Each row is a point on a landscape with many peaks, with its height.
From any point a climber takes the steepest step (rise divided by distance) to one of its 2 nearest points. It stops when none of these is higher. Distance is the straight distance between rows; heights are no part of it.
z462 (h 228): [ 33  60  24  14  29  14 -61  18  -7   1  30  31  28  -2 -95 -28 -13  36
  -9  -6 -52  26 -44]
z192 (h 644): [  2 -61  -2 -23 -45 -44  38 -25 -30 -27 -27  18 -37 -19  32 -13  22 -32
 -10 -38   1 -12  23]
z332 (h 649): [ 17  45  13  -9  55  34  11 -10  50  35  47 -39  40  12 -36 -54  29  73
 -17  -6  27  13 -27]
z643 (h 738): [ 30  26   3 -40   9 -18  21  -8  57  29  20 -65  21  14 -33 -63  24  51
  -7  -3  48   0  -2]
z432 (h 264): [ 10  29  17 -42   9  40 -66  -8 -14  -9  25  53  21   2 -47  67 -58  31
 -18  35 -16  31 -32]
z377 (h 541): [ 17 -15  22 -23  -3  -8 -23  33 -41 -18  -4  46  -7 -10   0  60 -40 -29
  32  26 -19  -9   3]
z649 (h 337): [ 20  20   3  11  27   2  19  38 -15   5  34  16  18 -26  26   1  31 -13
   0   4  42 -14 -16]
z641 (h 517): [ 66 -53 -68 -49 -36 -10  30 -29 -36 -19 -25  26 -15 -57  34  35  -1 -50
  12  14  -5 -32  -9]
z997 (h 562): [ 57 -11 -24 -26 -21 -47  31  43  20  33 -15 -49 -29 -45 -13 -16  13 -24
   8  -9  39 -48 -34]
z842 (h 103): [-31 -24  24   1   0 -47  33  28  13  10   0  -3 -16  22  66 -75  57 -41
  30 -17 -32 -38  23]
z133 (h 161): [ 14  39  72 -18  -8 -17 -31  53  22  -9   6 -36  -5  40 -53 -66   1  25
   1 -28 -33   4  13]
z758 (h 575): [ -4  56  55  60  27  55 -30  65 -13 -23  15  35  21 -12 -24  -1  18  -1
  18   3 -14   0   9]
z79 (h 374): [ 42   4   5 -38  -7   6   4  40 -30 -19  30  32  -6 -31  22  26   9 -22
   2   2  59  -8 -28]
z205 (h 336): [  6   9  27 -60   4  -1  -1  29 -18 -58  26  48 -19   2  43  22   3  -5
 -10  -8  70  -5  22]
z33 (h 120): [-10   0  36 -23   1 -26  31  54   7 -12  10   2 -29  -6  50 -33  39 -23
  -1 -28  12 -31  21]
z685 (h 429): [ 35 -12 -34 -49 -15 -11  46 -22  15 -23  -7 -10 -24 -19  -4  27  10  12
 -13   6  77 -37  18]
z55 (h 489): [ 12  39  58 -12  -1  -1 -41  81 -29 -34   8  40  -4   1 -11  34 -26 -24
  32  15 -23  23   6]
z229 (h 457): [ 25   3   1 -48 -28  -4  20  -9  17 -14 -40 -24 -10  16 -84  56 -22  36
  19  24  49 -32  55]
z386 (h 263): [ -8 -12 -20 -13  19  31  37 -21 -20 -36  10  29   5 -40  46  40  -2  -9
 -18  -2  81  12  18]
z218 (h 551): [-52  42  15  33  23  68 -25  19  35 -15  27   4  19  21  27 -11  14  43
 -38   2  10  22   5]
z768 (h 41): [-30 -14  -6  57   6  -3  36 -10  18   3 -33 -36  -5   1 -44 -18  12  21
  17   7  10 -14  49]
z775 (h 301): [ -2 -20  -5  37  15   5  26   2 -18 -11   2  22  10 -35  58  -2  18 -27
   2  -7  28   6   9]
z594 (h 546): [-30 -20  -1 -48 -20   5 -16 -27   9 -19 -34  23  -7  38 -48  82 -46  15
   8  45 -13   4  32]
z518 (h 181): [  4 -43  -4  -7 -36 -59  58   1  25   3 -35 -48 -35  -6 -18 -37  35 -14
  24 -10  29 -52  45]
z405 (h 697): [ -7  68  23  50  12  28 -71  27  46  23  18 -28  40  22 -66 -60  11  41
   8 -17 -57  11 -49]
z124 (h 526): [ 33  50  48   7   2  15 -33  77 -33 -15   4  26  14 -15 -60  20  -2  -4
  37   9  -2 -15  -9]
z994 (h 203): [-58 -21  32  24  -9  -5 -22  10 -27 -45 -21  37 -28  -5  18  14 -14 -28
  13  -5 -12  24  53]
z476 (h 751): [  5  41  23  49  21  -7 -28  37  39  64  14 -51  27  40 -24 -73  22  20
  13  -2 -41  32 -42]
z216 (h 307): [ -8  21  37 -44   1  21 -25  13 -16 -60  23  26   0  22  38  33 -27  17
 -31   4  39  36  17]
z777 (h 375): [ 48  33  49 -70   2  25 -29  44 -31 -46  43  33   4   3 -28  28 -29  13
  -5  22  16   2 -30]
z813 (h 688): [-41  41  -9  59  28  31 -17   6  33  50  17 -49  35  32  20 -38  24  14
  10   7 -34   8 -31]
z426 (h 366): [ 31 -50  -6  14 -34 -72  12   6 -24  25 -14 -12 -23   3  17 -29 -22 -44
   1  -4 -51  11  -6]
z822 (h 401): [ 25 -12  15   8 -26 -55   6  46 -28   9 -34 -22 -21  -5 -36   7 -35 -29
  26   4 -38  -3  -4]
z662 (h 484): [-28 -36 -25  -1 -16  -8  -1 -75  -8 -18 -28  27 -22  18  -5  38 -39  -9
 -11   8   7  34  29]
z743 (h 503): [ 73   9 -12 -60 -36 -54  15  43  -4  38  24 -25 -50 -48   2 -11  17 -21
 -17 -20  31 -27 -49]
z986 (h 535): [-78  21  -3  35  16  68 -36 -15  42 -22  46  -1  18  18  73  -5   0  15
 -63  -3  10  38 -17]
z798 (h 645): [-58  60 -17  57  44  88 -45   4  54  52   6 -34  42  48   8 -20  29  44
  25  -6 -36 -40 -41]
z446 (h 91): [-44 -36  24  51  -4 -35  23  13 -19  -9 -28  14  -9  -9  46 -54  47 -49
  20 -23 -49 -16  31]
z244 (h 747): [ 26  10 -33  43  19   7  30 -29  15  46  -7 -30  27 -17 -58  20 -17  18
  -1  21   9  22 -16]
z524 (h 200): [ -1 -53 -17  17 -24 -34  76 -16   9   5 -40 -24 -13 -36  26 -52  60 -32
  14 -24   5 -51  21]
z939 (h 173): [-25  40  55  33  -3 -11 -30  48   9  -3 -13 -35 -23  43 -33 -37 -33   5
  11  -3 -50  26  19]
z788 (h 499): [ -4  11  29 -20 -14   5 -12  -3  20 -30 -32  -4 -37  37 -77  38 -42  29
   9  11   7  -4  40]
z198 (h 66): [-109   -1  -16   84   19   34    5  -31   28   13  -30  -14   11   20
   21  -12   16   -2   -8   -8   -9  -12   41]
z496 (h 160): [-29 -24  13 -14   4 -35  35 -11  45   6 -19 -48  -6  37  -2 -41  36  19
   0 -25  40 -24  58]
z489 (h 485): [-35 -49 -53  46 -19  16 -24 -54 -41 -17 -34  43  18 -56  30  29 -32 -38
  -5   0   2  58   1]
z512 (h 650): [ 16   1 -53  49  -2  24 -12 -26  -8  29  -6   4  24 -26 -34  55 -33   0
  -4  30   0  37 -27]
z592 (h 449): [ 11 -51 -54   5 -18  28   7 -64 -45 -26 -49  41  29 -61  22  61 -36 -35
  17  18  12   9   6]
z793 (h 652): [ 43  14  -3 -45  -2 -24  34  23  35  20  16 -53  -9  -9 -17 -36  25  20
  -3 -24  67 -32  -9]
z341 (h 628): [-61  66  32 104  21  52 -52  46  17  13   2   9  19  -2  -5   5  24  12
   7   4 -34   1  -6]
z901 (h 359): [ 11  19   2 -67   8  15 -28 -51   3 -18  28  18  -9  47 -18  34 -54  35
 -39  15  25  36  -2]
z128 (h 561): [-15 -65 -48  47 -19 -13  31 -66 -22  12 -44  -9   5 -30  10 -15   3 -17
 -11  -3 -18  17  11]
z587 (h 478): [ -2  37  19  10  18  -9 -25  17  -8   8  31  -9  15  16   6  -7 -27   9
 -23  -7  -7  45 -37]
z365 (h 595): [-104   34   -9   27   39   73  -35  -13   54   -1   14  -43   10   63
   63  -18   15   44  -10  -10  -13  -24   16]
z565 (h 581): [ 26 -26 -52  53  10 -13  -8 -29 -38  26  -8  27  27 -48  11  47 -16 -34
   7  28  -3  30 -40]
z461 (h 235): [-37 -51 -23  -2  -3  13  17 -49 -43 -45 -28  54  10 -22  44  27  -4 -25
 -12  -7  50  15  59]
z760 (h 525): [ 68 -29 -65  21 -15 -37  12 -23 -52  21 -12   8  11 -53  18  18  -7 -50
  15  28 -40  13 -52]
z715 (h 603): [ 24 -66 -22 -53 -71 -51  36 -34 -24 -33 -31   1 -60 -23   7 -13  41 -32
  12 -50  18 -57  22]
z725 (h 477): [ 74 -29 -51 -18 -12 -31  28  -2 -30  20  -9   9  -2 -46   9  27 -14 -40
   6  -3   3 -23 -50]
z313 (h 523): [-31 -48 -35  40 -34  -6   6 -77 -25  -3 -41  18 -11 -20   0  23 -49 -12
 -14  12 -35  30  -1]
z283 (h 398): [ 31  -6 -22 -53  11 -22  14 -49  -3  10  24  -5 -13  40  12  16 -38  10
 -41   8  31  45  -1]
z642 (h 454): [ 49  22  33 -66 -21 -40  -8  65 -12  14  38  -9 -35  -3  10 -35   3 -26
  -3 -19  20  -8 -37]
z982 (h 619): [-83  44  -5  49  29  87 -38  -1  55  27  14 -41  14  69  56 -11   0  29
  31 -16 -65 -43 -17]
z397 (h 438): [ 19  11  22  17  -5 -36 -17  38 -29  25  12  -7  -7  20 -24  18 -36 -17
   5   5 -44  43 -22]
z166 (h 267): [ 18   7 -18  39  46  -5  24  13  17  78  16 -20  39  -1  25 -22  58  -1
   4   1  -2 -17 -39]
z806 (h 667): [-34  71  29  72  26  70 -63  37  30  20  13 -14  39  14 -42 -24  43  51
   8 -13 -58   5 -26]
z582 (h 187): [-45  10  47  32 -11 -11 -10  50  -7 -32 -15   3 -31  35  12  -3 -14 -11
  14  -9 -23   4  36]
z681 (h 518): [-29  21  -8  22  26 -14 -28  -9   9  24  56 -10  20  38  59 -18   6   2
 -44  10 -27  62 -35]
z120 (h 604): [  4 -77 -21  -1 -52 -30  45 -71 -40 -28 -55   0 -32 -18  15 -33  26 -36
   9 -13 -26   2  33]
z746 (h 418): [ 44   7 -11 -41   1  30  15 -12  21  -9 -19 -17  14 -25 -87  42 -32  33
  20  23  27 -29  17]
z293 (h 598): [  5 -50  18 -61 -30 -13 -18  -2  -6  -7 -19  41 -16  23 -10  77 -35 -20
  19  39 -39 -23  19]
z299 (h 564): [-97   9 -21  31  25  34 -17 -36  43   8  36 -22   1  53  84 -23   6  14
 -48  -4  -9  25  -5]
z407 (h 246): [ 38  47  -1 -20   4  15 -59  -8 -15  10  23  18  18   5 -86  30 -55  41
  -7  31 -43  39 -50]
z974 (h 138): [ -5   8  32   6  15 -27  18  44  33   8  11 -31 -10  18   6 -32  30  -6
   7  -9   6 -11  23]
z578 (h 284): [-12  20  14 -24   0  38 -54   5 -29 -33  26  43  18   5   6  51 -61   2
 -15  16  16  49 -11]
z953 (h 482): [ 61  -3 -15 -87 -37 -26  18  10  14  -9 -13 -27 -32 -15 -32  24 -11  12
  13   6  53 -40  -7]
z653 (h 218): [-51 -34  15  15 -22   5  12 -32 -35 -50 -43  41 -29  -6  21  12   8 -32
   6 -20  18  -1  80]
z468 (h 331): [ 39  39  32 -77  14  25 -26 -27   5 -36  32  -1  15  38 -45  -8 -44  70
 -40 -10  16  35  -2]
z486 (h 303): [ 44  49  18 -46  36  36 -34 -19  10  -7  16  22  27 -26 -75 -19 -36  71
 -25  -7  16  10 -25]
z882 (h 242): [-25 -14 -21  34  43  -4  39  -3  19  68  -2 -30  35   7  45 -34  55  -4
  18  -2 -24 -45   8]
z612 (h 220): [-40 -52 -25  30  20  -7  72 -47  -1  40 -29 -19   4  -8  58 -62  56  -2
  12 -17  -4 -24  19]
z116 (h 338): [ 19 -40 -14  -2  -6 -41  -2 -19 -34  15  10  23 -13  -2  37  -5 -20 -44
 -13  -8 -36  42 -22]
z21 (h 440): [-13 -31  -7 -16   2 -33  12 -35  -1 -17  13   3 -17  38   9  12 -23  11
 -33 -12  21  39  30]
z528 (h 421): [ 56   3  11 -51   9  -7  11  16 -15  -3  24   7  -5  -9 -30  19 -22   0
  -5  11  31  -6 -12]
z287 (h 656): [ 24 -85 -21 -90 -40 -36   0 -42  -5 -11 -22  39  -5  14  17  67 -25 -19
   3  47 -53 -14   4]
z298 (h 300): [ 55  10 -33  34  23  -6  32  21  -8  42  37 -16  27 -42  11  -8  62  -2
   5   2  37 -16 -41]
z424 (h 410): [ 54  51  40 -13  11 -12 -12  83   3  19  48   2   7  -5  -1 -36  40  -1
   6 -22  -3 -26 -40]
z519 (h 78): [-77 -11   7  88  20  23  23   3   4   0 -22  10  12  -1  49 -28  39 -30
  32  -5 -40 -12  40]
z2 (h 53): [-69  12 -12  83   4  17   6 -18  34  24 -24 -31  -1   8 -42   1 -11  25
   9  10  15   3  14]
z232 (h 719): [ 21 -78 -23 -80 -40 -46  15 -54 -18 -28 -11  32 -36   8  10  42  -9  -8
   2   1  -8 -23  29]
z212 (h 594): [-10  68  12  17  48  67  -9  -8  51  -6  33  -7  43  -1 -18 -44  37  68
 -18   6   4   2 -11]
z57 (h 565): [ 50 -44 -56 -66 -56 -30  45 -17 -26 -13 -38   9 -51 -70  28   1  38 -56
  10 -31   7 -78 -16]

Call two points neighbours if one is among the 2 nearest of the other. Go from one point of each pair to the other, from neighbour to neighbour, staying as high as possible. Name the lowest point that can't be avoided.
z476 / z643 | z986
z643 / z232 | z55
z192 / z244 | z725

Where does a climber stop that starts at each point below?
z21 | z192
z746 | z232
z426 | z476
z124 | z476
